Points on a hilly landscape, in no order, each with its height.
From any point a ball takes the steepest step (drop divided by distance) to one of its 6 nearest points. It stops when none of these is lower. Distance is the straight distance between rows; heights are no part of it.
J_322: [-24   4 -10  12  -4  12  -4   4 -14]  height 329
J_295: [-42  -4  -4  17  -1  10 -21  11 -25]  height 155
J_47: [ 44  26 -10  41   2  -9 -12  15 -48]  height 120
J_384: [ 97  28   4  23   0 -46   3  30 -29]  height 194
J_887: [-23 -32  28 -29 -10  -4  20  -8   6]  height 594
J_49: [ 19  18 -21  17  -5   9  -9  10 -55]  height 126
J_104: [ -4   3 -12  -9   4  19 -17 -10 -71]  height 122
J_894: [  6  44 -32  15  18  -8  13   0  75]  height 540
J_388: [ 36  32 -29  28  -9 -12  16   2 -16]  height 91
J_308: [-13  -3 -21  12  -6  15  24   2  -4]  height 307
J_14: [-28  -4  -4 -72  12  20 -16 -30 -68]  height 220
J_707: [ -5  24 -28  35  11  -7  -5  15  41]  height 351
J_367: [-36 -14  -3  25  15   5  -8  17  40]  height 576
J_654: [-17 -56  78 -16   0 -17 -37   1  40]  height 454
J_137: [-46 -43  48 -29 -10  -8 -17   3   5]  height 543
J_563: [ -8   1   4  -2  17 -16   2   5  94]  height 678
J_706: [-32 -38  26   7   9   0  -7   9  42]  height 645
J_622: [-32 -33  37 -38 -16  -2  11 -10  -3]  height 578
J_599: [ 61  46 -29  40  -3 -19  22   9 -11]  height 118
J_261: [ -6  19 -28  35   3   0  -2   5  13]  height 95
J_914: [ 23  69 -30  30  35  -3   3   0  76]  height 602
J_832: [-16 -24  25  -7  -2  -3  11   9  57]  height 625
J_374: [ -8 -37  48 -13   2 -15  -4   3  48]  height 623
J_628: [ 55  13 -28 -27 -11  29  20 -23 -73]  height 135
J_321: [ 11  12 -32 -11 -19  18  11 -14 -52]  height 159
J_740: [ -7   8  -8   9   8  20 -34   6 -71]  height 106
J_181: [  0  12 -20  36   0   4 -15  14 -43]  height 134
J_150: [-15   4 -19 -68   4  33  -6 -35 -73]  height 252
J_238: [-35 -15   6   5  22   0 -22  20  86]  height 634
J_731: [ -2  33 -24  14  31  -5   5   8  90]  height 606
J_816: [-20  -1  -9 -32 -11  26  20 -15 -44]  height 308
J_297: [ 87  26  -7  21 -13 -14   9  10 -55]  height 131
J_909: [-41 -13   5 -30   0  14 -14 -14 -53]  height 219
J_648: [ 60  19 -16  10 -13  10  13  -3 -57]  height 125
J_826: [ 65  31 -11  27   1 -16  -7  16 -37]  height 112
J_884: [-24   0 -16  23  -2   8  -8  10 -14]  height 263
J_643: [-39 -42  35   1  10  -5 -23  16  44]  height 609
J_784: [  3 -43  79 -21 -16 -18 -21 -12  35]  height 44
J_256: [ 28  16 -27 -38  -2  36   7 -23 -78]  height 158
J_540: [-52 -16   4 -16  -4  10  -5  -2 -35]  height 207
J_264: [-31 -20   8 -63  -9   9  10 -21 -38]  height 299
J_591: [ -5 -49  87 -18  -9 -20 -26  -4  42]  height 460
J_553: [ -9  -5 -14   1 -10  -5  30  -2  25]  height 123
J_769: [ 21  34 -30  46   4 -10   7   6   9]  height 150
J_761: [ 19  28 -25  39  -3  -5   3  10 -20]  height 110
J_595: [ 71  31 -23  26 -13  -9  14   4 -40]  height 116
J_21: [-25 -46  68 -48  -9 -18 -16 -15 -15]  height 529
J_841: [-14 -18  18  -2  21  -7 -15  17  81]  height 620
J_737: [  0  13 -17   9  -3  -3  30  -7  52]  height 416
J_338: [-26   7 -20  31  25  -5  -9  13  45]  height 465
J_255: [ 20  14 -20  -8  -5  19   0  -9 -63]  height 171
J_778: [ 17  17 -27   0 -23   7  32 -12 -27]  height 187
J_269: [ 19  11 -25 -39   1  25  -1 -27 -74]  height 206
J_179: [-17 -43  43  -6   8  -8 -20  12  64]  height 569
J_967: [ 10 -41  62 -13 -10 -14  -5  -7  51]  height 458
J_330: [-15   5  -9   7  -9   9 -17   1 -61]  height 98
J_15: [ -9 -14   9 -15 -12 -10  37 -13  40]  height 336
J_274: [-19  -9   1   6   0  -3  16   7  46]  height 441
J_423: [-12  12  -7   8  28 -11  -3   4  87]  height 615
J_733: [ 19  30 -38  18 -15  -8  33 -10  12]  height 231
J_173: [-35 -24   9  -1  -2  -4   5   5  25]  height 662

For each start below, name the point where the ball stops.
J_622 => J_330
J_706 => J_784
J_841 => J_784
J_423 => J_261
J_643 => J_784
J_894 => J_261

Call two points neighbours if one is among the 6 nearest of the other. Go from one point of each pair to the other, from neighbour to neighbour, staying as low as possible. Name the highest point that can't be avoided.
J_330, J_784 => J_622
J_261, J_388 => J_761
J_330, J_261 => J_49
J_553, J_330 => J_733
